Points, in no order, along strands that fork, close into loops and pass close to each other.
In the rows, zero is written as 128.
Two points are linked if the straight distance between their rows is under 140. Some points are linked to none.
Z_336: [137 136 127 113 147  82 109 114 143 117 175 114  94  60 137 118  53 132
 148 128  98 175 135 109 128 131 127 168 138 119 160 134  94 152 138 110
 145  92 161 192 128  95 107 138  77 171]
Z_119: [114 121  87 110 160  73 140  51  93 114  98 149 145 110 151 126  76  77
 123 108 116 143 126 161 125 111 100 139  81 120 155 105  64 179 171 163
 131  88 165 132 144  69 118 103 146 103]
Z_229: [122 177 150 120 133 117  84 155 133 171 152  91 110 107 109  97  89 151
 149 134 109 138 145 140 113 126 145 143 152 103 130 106 151 127 115  78
 118 101  92 134  90 140 134 169  77 132]
Z_444: [126 127  99 125  89 141 134 139 143 142 164 136 117 175  95 167 141 134
 137 145 140 140  87 108 189 117 156  75 128 147  83 176  91 107 155 169
 117 164 176 140 133 212  86 105 148 100]
Z_719: [161  49 168 146 146 157 142 190 118 122 139 139 116 158 201 182 188 137
 108 174 136 112 100 127 128 157 131  80 154 156 105 115  58 143 107 154
 155 179 120 105 130 135  89  95 127 150]
Z_999: [126 120 177 141  94 161 141 146 122 138 107 130 107 160 103 105 185 136
 111 123 142 116 134 155 118  94 169 112 113 129  85 127 128 121 135 101
 102 130 105 108 117 164 139 113 146  88]
Z_353: [136  94 196 161 158 127 131 176 116 102 117 111  93  76 191 112 129 158
 153 125 127  86 148  91 101 123 109 163 127 138 131 109 130 123 157 107
 156 119  99  98 136 135 143 102  65 157]
Z_776: [137 167 121 108 109 155  83 206 149 196 145  82 127 162 110 146 124 149
 104 145 113 112 127 162 125 162 127  86 181 103  88  99 150 129  53  78
 121 163 106 113  73 170 119 179 121 153]
Z_462: [169 144 101  64 155 115 132 116 129 137 133 113 118 106 128 138 116  99
  91 148 101 164 106 173 112 126 143 134 168  97 175 114  91 164  87 111
 159 130 166 169 122  84 125 140 122 158]
Z_890: [167  94 137  93 123 147 166 144 127 111 164 161 115 163 122 187 169 132
  98 154 118 184  89 140 170 132 157  90 157 152 117 164  78 129 111 168
 146 163 164 164 146 141  83 115 154 130]
Z_915: [147 140  68  58 146 133 128 119 114 169 114 110 147 152 117 144 107  96
  91 139 115 161 115 190 126 145 120 105 164 108 159  90 115 156  59 120
 130 135 149 138 111  82 122 172 146 142]
Z_474: [133 144 140 145  89 164 120 152 173 120 135 130 142 137 101 125 135 162
 125 130 137 114 140 101 136 160 131 134 147 128 110 162 175 105  94 106
 117 151 123 135 125 135 138 147 148 164]
Z_791: [135 130 250 157  99 164 124 164 133 114 151 125  77  73  96  75 163 176
 148 136 134 146 167 129 121 106 206 156 114 132 120 140 166  94 148  71
 136  88  80 159 139 141 154 152  74 122]
Z_751: [ 81 130 105 157 109  97 117  48  96 116 107 167 165 109 138  98  89 105
 134  90 124 155 158 138 112 116  82 136  65 138 108 105 110 152 166 147
 105  80 136 113 137  64 108 116 172  81]
Z_670: [155 166 146 104 124 138 128 111 132 125 153 125 127 124  92 110 120 136
 114 130 112 174 130 157 119 114 163 145 141 109 130 145 125 125 114  99
 121 109 139 160 119 116 122 141 134 133]
Z_615: [158 172 121 116 120 132 128 170 195 113 173  89  90  86 119 165 142 149
 110 162 113 104  75 108 158 154 168 100 178 102 151 174 120 112 119 121
 190 182 171 181 147 155 142 119 107 189]
Z_588: [ 68 161  69 146 100 116 120  82 134 130 117 125 134 139  78 106  91 103
 160 100 143 113 128 116 153 108 129 123 100 114 120 135 136 122 177 141
  81 110 168 128 140 158 134 110 161  90]
Z_273: [148 104 201 158 111 153 145 147 121 110 120 137 116 131 138 104 177 152
 123 121 133 119 148 128 108 109 142 144 109 147  97 133 134 115 143  98
 126 122  86 101 131 130 133 107 127 113]
Z_455: [ 76 111 141 162 150 103  91 157 113 129 102 105  73  27 200  98  51 114
 178 112 137  89 161 114 113 136 111 155 113 114 173  64 111 157 170 121
 132  82 142 138 133 117 142 141  53 147]
Z_810: [124 151  86 103 152 113  97 144 133 171  87  91 119 114 159 126  79  99
 106 146 119 109 130 174  96 152 118 118 153  76 168  52  98 186  80  99
 128 115 154 141 104  78 128 152 121 160]
Z_297: [ 94 113 140 168 141  90  83 120  99 144 164 138 156 110 147 127  50 173
 183 104  96 149 167  73 120 137  65 170 107 159  80 124 145 116 159 139
  98  93  87 106 103 128  74 149 102 130]
Z_265: [ 91 127  73 134 114 114 124  52  97 123 131 168 179 142 118 131  89 108
 137  94 118 173 148 127 132 137  75 126  96 151 104 121 128 142 140 165
  88 112 156 118 129  83  88 136 196 102]
Z_29: [118 135 147 138 133 123  71 153 124 177 145 120 164 137 155 115  87 158
 129 132 104 146 184 143  76 174  82 146 150 121 108  77 150 156  69  82
 102 102  68 111  80  76  99 184 122 149]
Z_465: [179 169 142 107 131 137 143 118 161 106 197 138 151 117  70 144 126 176
 124 139  98 178 119  97 151 128 143 156 147 135 124 203 155  82 114 125
 154 135 123 170 137 139 118 147 116 170]
Z_508: [110 121 139 138  97 139 126 110  99 153 113 143 155 170 110 115 139 142
 130 104 128 154 151 144 115 107 108 112 101 153  70 112 149 121 142 127
  92 116  97  84 108 129 106 132 172  76]
Z_592: [143 128  91 100 154 114 171  62 108  97  68 146 151 122 116 115 151  81
 113 105 147 119 123 144 117 109 117 152 108 114 185 127 146 126 140 152
 141 120 143 117 160  87 185 103 150 120]
Z_975: [112 109 136 165  92 147 116 196 158 142 161 106 106 163 117 160 158 168
 145 154 140  84  94  80 169 129 144  83 125 146  60 177 122  82 154 150
 122 176 137 112 115 245 107 108 123 119]
Z_676: [151  93 151 145 151 157 148 162 147  79 111 139  93 123 175 162 206 106
 101 173 166  81  81 109 142 152 164  92 160 116 171 142  89 137 106 147
 179 182 145 147 166 129 141  75 130 159]
Z_140: [164  81 198 142 155 128 147 138 112  78 129 139  91  89 204 128 155 121
 109 149 118 140 129 145 105 111 135 138 132 131 154  97  53 172 137 111
 157 114 132 146 147  79 112  81 103 152]
Z_285: [137 123 171 155  76 144 153 123 147  93 176 162 124 130  86 127 136 173
 149 127 120 178 136  84 162 116 142 139 102 163  81 194 135  93 159 139
  99 119 142 165 151 156  94 117 147 124]
Z_424: [103 131 129 176  95 115 136  43 109 101 101 179 178 108 130  83 130 109
 129  87 139 151 173 117 101 123  83 153  77 141 125 120 157 122 147 129
 111  77 112 117 141  41 140 115 179  92]
Z_246: [147 129 128 127 121 155 137 172 150 131 161 117  81 142 140 175 181 109
 111 190 145 112  64 143 167 140 200  40 168 109 136 146  63 140 125 141
 175 185 171 180 146 163 107  91 119 129]
Z_827: [162 124 109  97 137 128 147 130 143 111 159 138 135 138 124 165 128 135
 112 131 112 156 101 114 150 138 117 126 157 141 130 161 113 120 111 158
 149 158 159 144 127 131 106 122 139 160]
Z_714: [138 151 119 115 127 156 132 177 152 134 125  86  76 135 128 156 194  91
  88 181 152  75  63 152 158 135 207  55 172  85 158 132 106 125 108 123
 180 187 161 155 142 179 151  96 118 130]
Z_479: [127 120  68  77 167 104 140  83  99 146 101 127 138 139 154 152  94  78
 107 129 123 131  95 178 134 123 127 102 119 117 163  97  51 172 143 165
 134 128 177 132 136 102 111 113 138 102]
Z_817: [142 140 150 120 150 100 115 110 122 125 149 128 132  94 131 111  93 138
 141 130 106 161 152 125 109 123 121 174 136 129 139 132 121 134 128 105
 127  91 119 145 120  94 118 141 103 145]
Z_388: [140 138 183 136 144  93 117 104  87 129 194 143 121 112 114 113  94 174
 162 128  82 204 150 101 118  93 126 186 102 156  95 153 141 104 171 132
 123  66  85 143 113 135  83 149  77 108]
Z_735: [ 64 140  57 160  78 127 126  78 150 129 103 156 146 153  98 122 116  84
 144 108 174 124 123 124 156 136 131  95 100 115 129 138 124 141 154 154
  76 122 198 152 154 131 133 106 201  90]
Z_374: [135 122 120 147 122 118 112 127 145 117 175 152 172 121 131 152  76 167
 139 125 105 170 159  74 123 176  75 149 144 158  98 163 136 130 104 142
 107 136 128 144 118 107  76 148 146 182]
Z_732: [128 143 174 162  77 153 141 106 131 111 168 172 137 148  60 102 147 178
 146 111 122 180 159  98 140  94 152 155  88 152  66 184 169  80 153 120
  88  96 100 151 134 147 112 135 156  90]
Z_720: [ 98 107 144 166 115 112  84 159 136 145 144 133 128 111 171 125  78 152
 151 127 124 125 166 105 112 166  85 132 122 140 107  99 113 154 115 117
  93 125 123 127 108 110  85 142 121 163]
Z_269: [134  93 205 149 132 133 107 192 115 147 153 108  75  92 183 118 115 156
 134 152 101 141 148 157 102 118 134 125 127 139 107  74  81 159 128  89
 131 112 110 132 109 125  96 137  82 142]
Z_941: [122 114 161 141 114 106 118 126 138  97 189 140  68  48 148 121  71 139
 154 133 110 191 137 112 142 126 143 150 116 144 137 132  71 162 158 125
 127  86 180 215 140 103  84 129  93 152]
Z_525: [130 117 131 145  86 181 126 164 151 137 106 136 148 178 110 132 176 143
 104 126 157  96 134 130 125 153 123 103 140 141 100 137 169 111  75 114
 102 167 108 106 110 141 144 150 183 119]
Z_782: [175 135 196 138  99 158 141 132 162  91 203 151 129 126  73 133 136 202
 132 144  96 190 131  84 152 118 160 150 118 162  84 211 149  83 127 125
 134 130 112 176 146 144 104 146 124 151]
Z_669: [107 167 105 141 135 100 120 111 127 126 171 109 128 128  82 120  85 158
 187 116 113 130 124  73 156  89 119 158 110 139 102 169 164  77 189 154
 116 113 124 113 122 209 116 125  95 119]
Z_94: [ 88  77  37  95 150 115 168  98  97 140  53 140 161 177 162 165 143  55
 120 115 167  68  91 140 145 140 115  76 115 147 177  97 134 142 132 200
 142 183 140  87 150 119 164 121 149  84]
Z_854: [142 176  95 101 149 123 127  96 140 135  87 104 130 117  86  89 134 100
 110 125 138 103 130 155 100 116 150 158 141  79 185 126 171 124 107  89
 135 114 129 139 129 103 191 139 126 143]
Z_511: [145  97 158 130 155  95 131 127 115 105 130 133  98  91 184 129 110 122
 131 135 112 136 128 134 115 114 119 145 116 135 138 112  58 161 167 131
 136 103 149 141 143 104 105  94 100 136]
Z_121: [131  93  73  74 119 142 174 118 109 124 132 137 151 188  96 172 163 110
 119 114 141 133  87 123 174 125 124  97 142 173 124 163 157 101 119 191
 139 184 125 105 132 182 132 124 154 109]
Z_668: [120 195 102 119 150 113  87 185 165 162 137  59 108 100 118 122 104 129
 136 133 119  58 119 105 121 135 124 133 173  85 144 130 181 103 120  99
 163 151 119 111 103 181 177 149  69 175]
Z_796: [ 97 111  45  88 140 121 153  87 104 143  47 130 167 153 144 130 142  65
 106 104 154 100 112 170 116 138 104 102 107 126 180  69 143 147 106 165
 124 143 131  92 144  82 168 137 163  99]
Z_65: [146 106 116  80 126 146 180  97 118 105  84 148 130 141 114 130 182  79
  85 124 154 153 114 186 130 124 156 113 136 124 181 116 122 146  89 135
 139 141 152 152 154  79 157 124 167 116]
Z_704: [ 97 150  63  90 160 115 127  92  96 165  46 105 153 148 127 108 115  76
 111 109 143  74 116 188 108 117 124 109 112  98 168  70 130 147 122 134
 117 125 130  81 123 115 168 134 148  86]
Z_951: [155  75 202 169 144 131 152 149 108  84 121 144 127 111 177 119 163 157
 138 125 122 111 151  95  97 121 106 162 104 157 107 133 131 112 161 123
 144 121  83  89 140 119 130  98 110 144]
Z_767: [149 174 180 125 154 120 108  96 145 135 145 131 161 108 106  77 132 159
 146 130 119 160 168 139  95 145 137 200 150 106 161 141 187 111 102  73
 134  76  61 162 120  74 163 178 102 140]
Z_368: [ 89 138 125 133 163  86  90 129 104 148 137  98  98  65 150 107  46 119
 171 109 112 112 139 124 127 110 116 154 113 119 145  86 104 152 179 121
 119  79 140 131 116 135 122 143  62 119]
Z_274: [118 113  89  99  68 160 163  77 121 113 121 181 180 167  84 124 154 104
 107  96 140 200 151 156 143 147 117 108 120 156 134 134 174 125  86 145
  98 136 139 153 140  62 131 149 219  94]
Z_686: [131 114 183 157 142  94 104 122 106 127 183 147 149 111 139 117  94 187
 173 123  92 182 175  90 106 144  82 186 114 163  89 145 155 105 146 121
 110  81  55 121 104 112  92 163  90 129]
Z_500: [156  74 216 153 142 123 122 171 119 101 169 132  78  57 202 123 124 156
 130 155 102 159 156 141 101 125 122 155 125 148 125  96  69 167 135  96
 148 100 111 158 130  80  98 123  82 162]
Z_436: [ 88 129  73 164 138 105 136  90 148  99  67 136 133 117 145 120 113  86
 154 110 165  52 119  85 139 123 108 135  98 112 164 134 130 130 177 162
 121 130 175 114 162 128 174  89 143 124]
Z_665: [101  80  97 129  95 156 179 104 111 130  96 163 136 201 129 173 201  81
 121 112 179 112  96 132 168 120 157  57 111 165 118 149 117 123 157 199
 125 173 140 120 157 162 135  82 167  47]
Z_123: [128 103  67  85 125 135 194  81  89 111 126 153 189 188  84 159 157 100
 137  86 133 144 110 110 154 109  90 134 123 189 127 161 201  90 128 191
 124 162  98  85 139 155 155 137 164  97]
Z_618: [144 123 144 106 134 154  99 187 115 197 109  96 135 177 140 141 147 139
 105 138 118 107 131 177 109 139 109  98 155 124  85  72 132 137  76  89
 116 159  78  68  73 157 121 164 122 128]
Z_851: [103  95 151 162 123 105 110 150 141 117 118 135  98  98 191 131  89 127
 146 133 133 125 148 130 109 144 111 122 109 132 127  89  70 173 141 119
 110 123 151 138 131 100  95 114 119 147]
Z_616: [143 169  83  67 151 125 102 129 128 179 160 114 161 154  91 142  99 128
 110 132  95 176 138 166 124 151 114 125 181 108 132 122 147 130  59 111
 116 127 120 129  90 110 109 186 134 145]
Z_176: [126 184 141 122 147 115  92 167 166 152 153  85 113  86 108 106  98 156
 147 132 122 102 144 109 115 145 129 157 171  93 150 137 193 104 112  81
 155 122  91 135 108 144 164 168  64 173]
Z_863: [ 89 188  73 132 134  98 123  71 124 121 147 112 146 118  60  99  81 125
 181  99 116 124 131  98 148  93 125 166 114 118 126 165 169  94 181 136
 105  90 142 133 138 170 142 123 118 107]
Z_679: [134 153  67 107 167 104 104 128 154 136  85 102 136  99 160 118  88  95
  98 142 136 105 133 133  97 165  96 144 159  74 202  90 140 162  65 105
 143 123 151 138 121  65 161 151 121 199]
Z_322: [117 123 176 163 126 144 113 193 123 147 103  89 100 139 148 112 167 155
 134 129 140  58 133 126 110 109 136 132 123 123  92 107 157 108 140  96
 129 146  76  64 102 194 164 116  90 124]
Z_647: [150 168 104 113 173 107 125 145 149 118 119  84 120  99 119 123 127 121
 138 132 117  67 106  94 126 120 120 157 161 101 164 160 165  95 135 119
 174 146 124 110 131 159 183 121  74 174]
Z_649: [129 111 108 123  64 166 150  90 138 111 151 188 165 164  86 141 137 143
 117 112 130 207 144 130 157 152 122 108 121 161  92 166 133 123  94 153
  87 139 164 171 143 101  85 146 208 115]
Z_310: [112 149  87 130 143 125  92 176 162 156  64  84 128 129 165 126 115 108
 111 141 152  41 119 127 105 165 102 120 157  88 164  83 149 143  74 104
 133 161 127  90 105 129 169 149 118 166]
Z_780: [178 137 200 126 140 144 132 119 136 116 136 146 148 121 118  96 160 160
 116 133 123 155 161 133  91 128 147 174 140 129 141 145 164 119 100  78
 144 110  75 140 125  86 159 154 121 151]
Z_502: [123 147 129 127 122 126 148  83  92 131  89 139 148 145 108 100 149 116
 134  91 139 127 145 145 107  90 121 150  99 134 120 119 157 117 153 125
 111 106 102  86 125 116 156 116 153  79]
Z_812: [ 79 120  75 174  77 134 150  51 117 117  73 185 174 128 132 101 152  84
 125  76 169 133 149 113 123 137  71 123  64 144 128 103 148 119 150 153
 106 105 134  92 151  56 151  96 211  77]
Z_501: [123 171  89 116 126 142  79 192 166 190  99  72 131 145 136 130 113 119
  99 149 132  69 126 149 109 167 119  90 178  80 137  77 160 146  49  82
 127 155 120 109  83 139 153 169 118 165]
Z_962: [136 134 127 136 153 148 137 173 155 104  93  99  78 121 166 144 193  82
  94 176 159  51  73 135 132 139 184  76 157  77 191 124  99 138 119 121
 185 167 159 143 149 142 171  85 106 143]
Z_344: [164 150 108 101 169 114 124  93 125 122 100 128 172 120 118 104 126 109
 106 126 122 139 142 149  87 139 108 169 156  98 180 120 161 137  80 106
 143 107 104 127 116  67 167 155 131 157]
Z_314: [108 117 139 126 143  94 129  94  94 123 130 146 112 113 156 118  93 110
 141 116 108 148 128 157 126  97 121 128  83 136 116 103  53 171 180 143
 112  93 155 134 138 107  93  99 127  87]
Z_635: [115 100 137 159  79 165 131 129 135 136 103 158 151 165 129 125 164 139
 119 110 149 140 148 133 123 142 123 103 116 149  88 114 137 132 100 125
  90 140 125 112 114 112 110 133 199 101]
Z_744: [ 96 121  92 151  62 148 168  66 140 106 107 183 143 163  92 127 152  87
 130  97 171 156 118 126 162 118 137  95  93 142 121 156 127 126 158 170
  89 124 182 156 173 117 136  96 213  65]
Z_987: [162 129 110 103 138 134 173  96  88 115 142 153 171 187  71 149 163 144
 126 101 113 162 112 104 145  90 109 158 130 176  98 179 190  72 148 175
 127 139  80  74 122 182 133 125 146  95]
Z_538: [153 155 127  78 133 132 134 119 117 146 120 111 102 136 111 127 133 100
  88 143 115 155 113 193 129 103 175 112 142  99 147 115  80 154 110 105
 130 118 163 158 118 118 122 124 132 114]
Z_412: [158  80 137 129 147 139 135 180 115 136 140 119 119 166 163 186 169 140
 124 159 130  94  85 114 147 135 126  88 145 148  93 135  78 124 129 164
 153 183 120  90 120 189  94  99 115 129]
Z_429: [161 136 161 140 112 171 138 180 204  71 171 116 100  84 134 163 166 165
  96 170 132  98  94  82 162 170 164 100 153 126 139 188 127 108  99 122
 192 186 160 191 166 140 139 114 122 198]
Z_489: [128 141 158 145 108 126 114 109  93 144 159 149 156 168  89 110 133 170
 147 116 107 177 155 122 119 103 121 161 108 151  69 148 170  88 151 121
  96  96  70 106 100 155 102 148 142  85]
Z_415: [141 141 143 127 143 107 123 155 117 132 170 104  98 116 111 137 102 165
 157 131  96 127 105  90 145  92 131 148 129 142  99 156 122  93 181 139
 140 129 117 109 122 199 105 116  74 129]
Z_571: [ 91 113 159 174 130 120  91 188 150 126 103 104  87  48 208 103  81 130
 155 123 148  87 174 108  96 164 106 147 132  98 172  61 129 165 109  97
 138 107 131 146 123  96 147 144  73 185]
Z_830: [151  91 120  88 147 144 157 152 100 140 129 124 125 186 125 181 181 123
 103 137 127 119  75 144 158 120 142  83 152 154 107 141 113 108 125 171
 151 180 119  88 122 190 116 112 128 109]
Z_334: [117 149 202 130 124 111  95 132  97 159 199 128 104 108  98  96  98 184
 165 140  92 209 160 132 122 111 156 165 114 141  95 129 142 112 145 110
 103  55  73 163 102 142  85 193  81  88]
Z_632: [139 110 130 122 113 139 139 151 138 135 176 139  97 157 131 180 147 120
 123 169 126 157  79 136 176 127 180  57 143 131 107 153  47 140 142 165
 144 169 178 171 138 172  72  91 132 113]
Z_613: [109 118 117 162  89 154 145 148 140 128 147 135 109 181 103 166 179 140
 134 137 152  98  94  87 175 107 156  88 111 151  75 197 123  91 176 173
 114 163 151 119 141 237 117  88 147  84]
Z_451: [125 164 138 128 144  99 100  86 132 128 118 126 146  92 125  78 105 128
 140 125 126 153 171 141  87 135 121 177 130 100 165 115 161 145 111  83
 128  76 103 152 115  57 157 152 117 135]
Z_304: [154 133 184 120 115 135 137 141 135 112 159 125  80 103 118 120 138 145
 120 141 115 160 129 145 135  95 176 127 123 128 123 138  86 139 144  97
 133 113 153 173 140 134 103 111 109 129]
Z_958: [113 127  75 106 124 100 122  59 107 109 131 161 171 125 127 129  83  97
 117 111 115 189 148 151 123 149  87 135 111 125 141 120 106 167 109 151
 105 108 169 155 135  55  99 141 182 127]
Z_835: [125 149  98 106 163  96 153  65  78 138  68 131 155 134 112 105 134  96
 124  96 124  86 124 167 107  70 129 139  87 121 141  95 131 135 189 145
 128 100 108  67 141 127 166 102 126  61]
Z_838: [128 115 160 141 112 164 117 181 119 152 109 104 115 179 118 127 190 141
 111 132 140  76 121 154 123 114 149 103 126 135  77 112 143 112 125 105
 113 154  87  62  91 195 142 126 138 100]
Z_561: [ 87 109  66 167 106 123 161  62 126  91  50 172 161 130 146 123 146  73
 139  92 172  76 128  89 132 127  83 124  79 127 159 127 153 121 159 179
 117 129 149  96 175  98 180  89 183  91]
Z_383: [145 141 115 120 122 122 129 144 175 110 168 112 101 104 125 155 115 136
 119 154 113 139  96 107 157 146 149 106 160 120 143 160  90 129 122 128
 158 154 184 173 145 140 104 113 116 173]
Z_840: [119 109 154 179  65 175 115 194 184 123 164 120 130 154  99 149 154 188
 132 141 146 101 128  74 161 153 136 107 123 150  54 185 162  85 121 126
 112 170 122 124 130 207 118 136 150 144]
Z_806: [155  70 217 162 150 120 166 143  84  82 144 140  91 101 169 127 166 162
 142 127 108 130 134 100 114  79 126 158  91 167  94 135 106 114 198 134
 144 110  87  94 150 148 110  79  86 111]
Z_459: [140 155 132 136  97 144 126 157 181 113 180 123 131 115  86 142 117 177
 133 138 114 133 121  84 160 143 138 131 149 133 101 192 159  90 122 128
 132 152 139 154 128 181 122 139 118 172]
Z_48: [ 90 146  36 103 102 124 142  54 134 125  94 143 134 141  87 109 107  63
 105 114 152 165 125 170 147 137 134 102 109  91 172 119 120 155 109 152
  97 113 201 170 153  79 138 130 198 109]
Z_614: [ 91  98  63 109 136 129 156 100 105 147  77 140 139 189 141 168 156  70
 127 111 172  75  85 145 158 122 153  59 114 142 150 118 102 141 164 201
 127 167 143  95 153 162 147  98 144  55]
Z_644: [138 166  63  77 150 123 160  78 129 117  82 114 141 131  67 102 148  68
 112 119 147 112 112 160 132 106 138 148 136  93 198 147 178 114 113 136
 140 130 147 128 150 119 199 127 140 117]
Z_98: [ 84 124 106 158 144 102 112 132 134 141  95 113 102 121 164 126  88 104
 167 125 148  61 114 117 135 114 134 106  99 113 138  94  84 154 188 145
 120 125 161 118 142 158 126  96 106 109]
Z_364: [156 109 115 108 185  97 162  90  95  92  89 132 143 112 151 133 135 100
 122 117 126  91 109 113 110 108 100 164 126 131 169 126 114 122 152 155
 165 130 119  92 153 109 160  88 113 139]
Z_877: [122 110 133 149 115 134  88 180 153 158 139 126 150 134 174 145  90 157
 116 140 120 132 155 126  98 184  80 116 156 134  99  87 116 160  63 108
 103 145 111 119  92  99  86 166 141 177]
Z_481: [156 118 151 139 104 165 163 131 116 111 142 147 155 184  79 135 184 164
 122 115 133 130 125 105 140 109 130 150 109 171  67 188 192  70 134 143
 117 150  78  87 123 185 143 133 158 100]
Z_96: [ 99 135  60 121 146  98 125 100 134 146 103 123 131 139 149 150  82  89
 138 129 144  95 100 140 150 131 130  91 113 108 145 108  65 154 156 166
 123 134 188 136 143 136 113 107 134 114]
Z_881: [103 144  63  86 105 144 144  59 112 140 100 145 171 158  72 107 124  92
 111 102 137 186 144 178 135 133 125 119 123 122 150 119 167 139  92 132
  93 119 147 139 129  75 139 149 199  92]
Z_763: [137 127  79 107 151 130 125 150 163 127  88 106 135 133 153 145 132  99
  97 143 142  81 111 130 112 170 101 117 162 106 180 108 145 140  63 128
 147 161 146 117 121  97 166 144 131 187]
Z_884: [153 135 122 123 181 103 145 120 126  85  90 111 109  82 157 119 131 108
 141 125 133  68 113  90 115 108 117 169 134 108 183 145 145 113 164 124
 174 128 138 119 158 129 188  83  79 169]
Z_926: [ 99 143 105 123 148 106 134  83 101 143  41 125 145 118 151  79 123  84
 121 101 144  67 146 165  92  96 118 136  79  95 160  65 127 152 158 122
 126  99 116  79 138  82 179 105 137  84]
Z_880: [111 126 123 148 147 113  88 171 147 146  92 102 104  96 204 119  82 114
 122 140 131  92 143 139  94 160 108 125 138  94 167  52  89 182  90  97
 131 126 139 133 109  82 125 135  97 181]
Z_567: [192  70 194 116 148 166 152 187 126  97 158 138 111 130 160 170 192 147
  80 167 119 138 105 141 131 151 149 106 161 147 124 132  82 143  84 127
 174 168 114 138 135 122 107 112 124 171]
Z_496: [151 110 182 141 158  97 141 129  78 107 153 125 102 108 146 125 120 163
 161 118 101 136 126  82 132  72 120 175 100 164  98 144 123  96 204 139
 141 104  95  96 133 174 108 103  67 115]
Z_359: [131 116 192 135 131 120  88 164 121 153 146 116 111 104 173 109 105 154
 129 139 102 154 175 158  82 141 116 154 135 132 122  82 108 167  93  71
 124  99  82 136  93  75 105 163  97 141]
Z_363: [129 141  63  94 121 113 138  57 143 107 121 151 153 118 102 115  98  85
 105 122 133 193 137 159 129 150 119 132 129  97 177 137 121 161  91 139
 115 104 189 190 147  51 125 140 183 151]
Z_403: [108 185 150 108 127 114  71 131 111 189 188  99 117 130  90 101  82 163
 149 136  85 195 154 160 120 113 154 148 144 113 105 117 138 131 115  86
 102  69  98 157  80 136  85 186  98 104]
Z_963: [186 162 168  95 141 155 126 141 136 138 152 128 152 152  84 119 168 159
  95 136 122 148 133 153 112 129 155 153 162 122 116 150 175  95  75  86
 146 133  72 120 104 138 150 171 121 148]
Z_103: [ 63 127  89 174 128  93 113 125 155 108  92 122 100  82 158 110  72  98
 178 111 163  58 136  76 147 137 115 137  96 107 161 117 121 136 184 144
 115 115 183 134 157 144 157  97 106 139]
Z_645: [146 187 122  92 137 142  97 134 132 183 156 109 167 172  70 120 120 157
 114 133 105 165 140 157 123 137 131 138 170 109 109 134 179  98  75  93
 120 121  83 114  89 142 127 184 125 131]
Z_990: [109  88 117 134  91 160 151 124 115 137  99 156 147 183 128 145 177 104
 114 115 164 120 113 143 138 133 127  79 112 154 104 124 123 122 128 162
  99 155 127  97 137 133 126 112 188  76]
Z_485: [ 83 139 117 147 157  83  94 120  95 159 131 105 148 115 135 111  54 138
 173 103 111 106 151 106 113 118  90 161 104 131 108 102 138 129 181 129
 101  97 104  86 110 141 115 143  93 116]
Z_220: [132 139 124 110 135 151 103 144 125 178 107 108 168 171 106 122 137 140
 118 125 125 117 148 152  99 145 105 124 154 118 102  99 172 122  75 101
 105 138  74  78  81 129 136 172 141 126]
Z_298: [144 112 163 168 107 155 135 164 144 111 162 130 140 158 102 143 155 187
 148 130 123 108 133  66 143 127 115 152 117 161  56 187 185  70 144 130
 126 147  82  96 118 194 123 132 123 136]
Z_204: [145  94 217 144 108 138 140 151 131  83 191 135  54  49 143 119 129 156
 137 144 116 184 139 131 144 102 179 142 118 145 133 140  69 157 157 103
 140  93 154 199 158 121  93 116  82 140]
Z_170: [112 110 179 155 139 130 108 192 129 142 108  93  77  93 169 111 122 136
 150 132 134  68 137 119 114 114 140 131 124 118 137  84 120 136 154  99
 133 125 107 102 117 160 146 116  68 137]
Z_742: [172  95 159 132 132 170 153 176 155  86 154 140 110 123 151 174 194 140
  96 177 137 117  78 105 162 168 164  84 163 136 136 171 100 118  96 148
 186 190 148 156 153 139 120  98 134 168]

A piece is two or more points that can be reached from each other along the links. Count, over all rows, the pieces, the separate loops (a circle has one, a figure eight two, a Y none), the forks (points with three links) and the tips (points with one).
pieces -> 5
loops -> 9
forks -> 10
tips -> 2

Name the points in between on the shortest way along the links from the first point to the second, in order.
Z_511 / Z_274 -> Z_314, Z_119, Z_479, Z_96, Z_98, Z_103, Z_436, Z_561, Z_812, Z_424, Z_751, Z_265, Z_958, Z_363, Z_48, Z_881
Z_830 / Z_890 -> Z_412, Z_719, Z_567, Z_742, Z_429, Z_615, Z_383, Z_827
Z_285 / Z_796 -> Z_732, Z_489, Z_508, Z_502, Z_835, Z_926, Z_704
Z_632 / Z_121 -> Z_444, Z_613, Z_975, Z_840, Z_298, Z_481, Z_987, Z_123
